Each row is a point on a tangle of strands that fork and nearly touch. The rows are in no order.
In the rows, zero is written as 128.
Two points are linked if the straight distance between their rows is under 116.
ler: [119  12 114 143 134  69 120 104 162 151 111 121 158 161 164 144  78  77
 140 142 162 148 183 169 161]
pelo: [138  97 109 158 122 140 142 138 102 111 176 138  39 117 118 170 117 121
 128  85  95 149 150 131 104]
mer: [142 117  80 156 106  63  98 130  79  75  83 124  89 157 111 122  60  99
 144 144 122 109 135  93 134]
dil: [ 91 141 152  42 121 147 141 131 125 175 154 154 179 124 169 102 169 101
 121 130 169 131 103 151 155]
ruzu: [180 152  73 106 125 101  92 125 107 165 101 142 123 139 145  88 181  76
 122 102 181 165 153 117 107]
disu: [110 174 130 165 132 149 171 148 116 161 213 123 131 113 138 182 199 107
 125  88 105 168 165 100 129]
vinu: [163 100 121 143 159  78  79 127 133 113  86 116 156 176 100 122  73  93
 113 146 176 140 131 117 169]
tapi: [139 148  94 172 122  99  89 154  60  79 130 140  74 158  82 129  87 113
 132 133 117 124 116  81 130]
Rad: [ 81 167 162 138 110 146 158 154 111 122 222 157 207 113 100 153 121 138
 113 120  64  98 145 109 179]
vila: [116  79 174 141 107 131 147 120 154 159 184 114 159  92 135 157 160 113
 149  94 113 127 145 182  94]
motof: [130  42 195 116 132 109 146 124 171 136 176 135 157 117 141 155 114  95
 111  97 124 132 136 186 119]
Vinag: [120 196 134 197 136 122 144 142 130  94 112  94 141 141 103 136  92 166
 122 117 101 135 116  74 143]
fofaz: [167  34 147 157 134 131  99 127 190 139 129  97 146 119 121 139 149 112
 168 101 136 161 154 180  80]
Vebep: [157 154 152 144 149 174 135 125 176 135 114 137 119 110 102 118 159 211
 103 114 130 159 103 124  91]
kimo: [113 108 105 157 121 119 191 106 103 107 150 108  28 107 136 186 112 137
 139  93  65 131 158 118  94]
pefad: [143  98 143 177 136 174 130 149 136 127 182 131  80 110  98 172 136 157
 132  99 104 151 142 143 100]
Rir: [ 91 187 103 142 105 151 149 122 103 104 112 160  69 134 110 125 140 180
 114 164  69  90  99  70 105]
moze: [ 99 158 190 146 133 137 151 164 141 114 212 160 223 134 111 130 122 130
  97 108 115 126 123 130 167]
niluv: [ 61 159 138  69  96 106 163 121  81 140 155 116 203 134 171 106 118  99
 145 147 128  84 113 134 176]
rarek: [ 93 154 122  43  94 127 164 101 102 126  99 155 104 141 155  99  92 113
 101 142 137 103  90 113 166]
tibe: [ 99 188 168  80 184 162 172  99 167 116 103 131 165  87 170 133 168  98
 115  90 138 148 136 136 131]
bupo: [111 166 144 191 140 112 164 138 141  69 122  91 139 123 118 163  55 141
 131  95  99 119 128  97 149]
gula: [125 152  98 170 133 178 127 151 124 154 163 127  89 116 105 157 214 186
 142 173  78 123 143  96 105]
demam: [145  85 102 126  89  38  99 146  53 154 155 135 160 160 147  97 121  54
 126 137 151 120 158 132 137]
mun: [166 149 114  80 122 134 114 106 140 165  59 129 128 130 130  72 169 161
 111 141 159 140 104 127  95]
tabop: [ 92  51 106  79 125  76 171  69 129 140 113 138 111 129 178 160  63  64
 107 121 144 128 174 159 177]
Rotus: [130  85 118 136 111 118  82 149  82 133 151 127 127 132 106  97 139 151
 149 181 107  81 114 157 101]
Veko: [119 117 134 134 116 182 113 124 148 111 111 111 112  98 106 132 123 182
 170 163 102  86 118 152 115]
Duzir: [125 210 132 171 129 137 137 132 128 133  88 106 160 138 105  98 141 200
 111 136 108 136 103  78 122]
Selod: [159  40 139 115 142 122 121  94 188 120  74 119 111 159 119 134  50 146
 100 155 137 131 131 162 143]
taruv: [125 181 103 161 129 147  84 152  86 117 131 150 114 138  79 103 162 173
 137 167 115 115 103  89 126]
tanog: [149 139 173 114 166 142  96 142 158 130 112 142 185 142 114  95 153 149
 108 144 177 151  92 133 135]
siman: [ 93 174 159 102 143 159 162  97 172 145 111 101 201  86 172 126 179 116
 150 104 138 124 131 143 123]
Pidi: [ 85 128 105 149 113 167  96 135 114  93 122 137 107 110 107 122 138 173
 165 204  83  49 104 124 119]
luze: [ 69 179 127  62 103 110 185  99  98 113 118 115 166 122 170 110  92 101
 122 125 118  87 112 115 172]
Lataz: [170 162 138 140 152  91 115 158 108 122 148 167 141 151 114 112 131 105
  73  86 163 174 119 103 132]
bilol: [118 106 118  83 143 141 119 109 180 168  76  99 154 118 175 128 150 107
 181 142 174 132 125 156 140]
sav: [174 137 119 154 147 148 118 126 157 111  89 124  76 129  92 129 118 173
 117 103 129 159 119 115  91]
razaf: [128 138 175 131 145 105 111 158 148 132 134 112 216 153 130 100 126 114
 119 137 162 129 103 134 150]
Barod: [121 138 122 163 116 105  88 163  92 116 138  96 183 133 124 114 115 111
 176 154 145 104 131 127 144]
fomos: [100 157 151  52 185 129 173  88 168 142  76 129 151 117 196 129 133  83
 110 115 146 145 124 139 154]
Zape: [106 137 182 151 127 105 131 159 143 124 182 116 231 136 133 128 128  93
 133 115 141 123 123 142 154]
ketu: [119 137 137 167 102  89 129 145 120 149 138  81 196 118 144 116 141 130
 168 131 120 103 138 134 109]
Kesi: [120  88 172 167 141 169 133 134 169 137 199 123 132  84 109 189 163 127
 154  77 109 142 158 173 100]
Ruti: [158 128  90 144 109  55 100 146  57 134 140 134 130 155 123 107 109  81
 114 114 137 131 144 108 130]
Vene: [ 98 157 108 148 117 161 184 114 111 111 139 144  25 133 113 160 145 186
 103 155  57 111 117  83  94]
mita: [143 155  79 104 101  94 103 130  84 135  99 126 120 133 155  96 132  69
 140 125 167 127 140 103 137]
zive: [159 126 174 125 150 162 109 137 175 141 132 154 151 119 108 108 169 178
 103 124 158 162 107 150  97]
nezok: [134 102 158 118 145 177 114 125 177 103  98 112 125 117 113 131 101 161
 146 144 146 120 103 152 137]
siz: [174  42 188 140 155 127 115 132 206 131 134 127 142 133 118 140 115 126
 110 112 132 151 135 183  99]
Gote: [ 84 187 135 129 130 170 152 107 136  85 109 110 145  93 129 139 108 130
 153 117 113 103 128 110 159]
Tad: [128 146  95 111 100 108 150 120  88 156 123 141  88 130 144  91 161 163
 111 151  89  90 101 128  77]
zuba: [151 172 132 125 124  94 150 137 112 127 125 149 125 142 136  98 108 120
  69  97 135 149 115 100 129]
zumi: [107 182 132 153 137 219 101 148 137 107 156 154 134  78  97 157 162 148
 155 125 120 136 138 114 155]
zovo: [131 116 110 150 114 139  87 157  81  63 144 156  55 137  90 146  82 108
 139 131 124 121 122 111 142]
soro: [115 134 114 163 118 124 196 118 109 125 152 106  51 130 137 164 136 173
 111 132  59 112 133 108  95]
Zer: [122 160 118 139 119 162 110 132 111  93 104 160  70 136  79 110 125 188
 120 159 107 113  94 101 104]
Gosal: [133  63 153  82 156 163 136 103 204 130  87 114 109 118 134 149  91 149
 129 141 140 130 116 175 136]
datid: [180 100 106  99 107 107 117  98 140 167  78 109 127 140 131  87 139 139
 125 137 138 124 133 146  84]
des: [165 108 102  83 125 118  95 129 122 164 139 164 118 136 160 108 174  57
 107 104 184 163 157 142 121]
Dep: [159  41 123 147 130  61  93 115 128 140 125 123 163 175 127 125  84  75
 112 137 159 143 165 148 153]
num: [149  47 140 119 109 114 133 102 149  96  93 121  81 146 109 132  33 155
 109 148 102 107 123 150 129]
voli: [172 134 128 158 163 119 103 141 157  89  95 130 105 133 108 134  96 117
 112  98 150 159 133 115 126]
bap: [100  64 124 106 156  66 162  91 174 144  80 108 157 134 186 161  67  78
 139 129 148 139 170 157 172]
molu: [ 67 124 158  63 113 132 144 128 111 164 175 128 198 127 159 124 139 100
 143 143 149  98 107 160 174]
pab: [139 125 125  70 152 112 174  72 185 158  62 126 129 119 197 126 138  92
 104 108 150 141 147 147 120]
Sifi: [101 154 151 138 112 130 156 120 155 151 131  88 207  97 157 126 157 129
 166 112 121 108 131 148 115]
Gokav: [118  81 147 114 199 108 133 106 194 130  83 127 145 146 177 173  81  80
 138 138 152 151 154 161 168]
dut: [146 164 120  93  99 135 152 119 112 180 122 151 117 119 147  79 178 168
  98 123 128 131 107 128  80]
larur: [188 124 122 155 166 101  78 128 127  91  88 141 115 165  61 119  93 129
  97 114 159 155 115 105 140]
lum: [128 163 119 152 128 157  72 159 102  98 122 126 142 129  93 113 131 129
 161 150 155 118 114 108 153]
siki: [ 77 208 124 132 128 205 129 126 125  88 139 154 139  82 102 155 142 136
 147 118  96 118 138  87 176]
nubob: [ 96 146 100  89 131 149 119 116 139 129  72  92 141 111 171 127 129 103
 188 140 172 117 121 127 166]
loz: [135 184 132 139 109 102 145 122 116 147  75  93 164 141 126  75 127 183
 115 154 110  99  93 104 104]
mibeg: [125 150 102 142  98  74 159 122  95 160 110  97 131 132 150  91 143 171
 126 158  79  84 112 122  77]
Rikiv: [134 119 140  69 111 132 134 137 110 156 172 175 130 124 152 109 161  88
  96 107 164 143 122 154 135]
Zelab: [184  98 110 135 142 168  86 126 141 124 116 138  70 133  63 114 142 187
 131 132 122 156 111 145  75]
san: [146 125 108 179 134 151 143 149  99 142 192 106  61 143 112 163 200 172
 114 162  84 145 155  94  99]
fuvis: [143 172 123 148 131 128 123 162  98 149 187 166 117 130 127 126 179 109
  98  82 154 182 133 108 117]
Bamuz: [ 95 104 124  65 132 100 164  92 124 118 125 133 119 121 166 149  72  69
 115 113 147 118 133 139 173]
Miv: [152  94 106 105 125 166  78 145 102  98 145 167  63 127 106 129 122 100
 135 122 160 141 127 139 141]
gov: [166  95 132 104 124 106 157  91 192 158  71 107 141 124 164 113 123 127
 111 113 135 136 146 159  87]
Ruves: [143 126 117 170 129 115 129 158  76 146 197 134  78 155  99 140 163 162
  98 140  93 144 128 106 103]
Sefa: [168 144 117 148 139 125 114 155  83 150 185 161  84 154  91 126 179 152
  93 102 138 187 124 106 105]
Musuf: [119 166 127 170 133 194 132 158 137 140 182 153 110 107  91 176 178 177
 134 140  83 147 147  86 145]
mana: [144  81 146 119 133 129  93 133 179 157 112  96 177 128 142 126 161 110
 175 136 168 142 135 159 113]
vumi: [128  62 103 137 102  95 117 110 116  69  80 121  72 153 117 139  32 114
 150 153 116 109 144 120 145]
Geba: [103 169 110 131 125 129 126 125 129  82  71  85 144 111 153 130  97 109
 179 124 147 115 124 101 158]
Zire: [108  99 100 177 127 122  76 154  97 114 144 116 141 130  95 110 144 177
 155 204  83  53 105 136 105]
tumur: [ 98 169 117 159 123 148 163 129 113 139 176 111 131  90 142 175 165 115
 156  91  97 129 159 118 120]
zolaf: [126 171 102 149 114 139 125 150  93 132 157 135 109 111 138 131 157 109
 143 103 126 136 140 112 117]
Roka: [ 78 129 104  29 121 130 152  94 106 147 114 150 100 132 168 135  98  80
 123 129 151 117 111 135 184]
lezo: [174  97 122 124 140 169  73 148 135 122 139 155  93 125  94 122 148 127
 133 115 166 165 133 148 110]
Fugo: [125 101 134  97  98 123 116 130  99 124 128 134 118 135 124 103 104 145
 129 173 120  86 103 143 130]
roden: [142 127 134 125 104 108 144 129 115 124 124 125 114 132 125 113  92 135
 108 122 117 113 118 128 120]

A fork is a point with three links. Follow the links from the first point to the second and name the forks in between, in order.
niluv / mer | bap, sav
nezok / mana | fuvis
Rad / mer | sav
sav / Bamuz | bap
tanog / des | sav, bap
Sefa / Vebep | fuvis, sav

A fork is a point with three links, a tip a point with one. Leave the first point through the second and follow the links. Name the first fork or tip that comes.
lum / Barod | bupo
Miv / zovo | fuvis
roden / Fugo | sav
tabop / Bamuz | demam
molu / niluv | bap
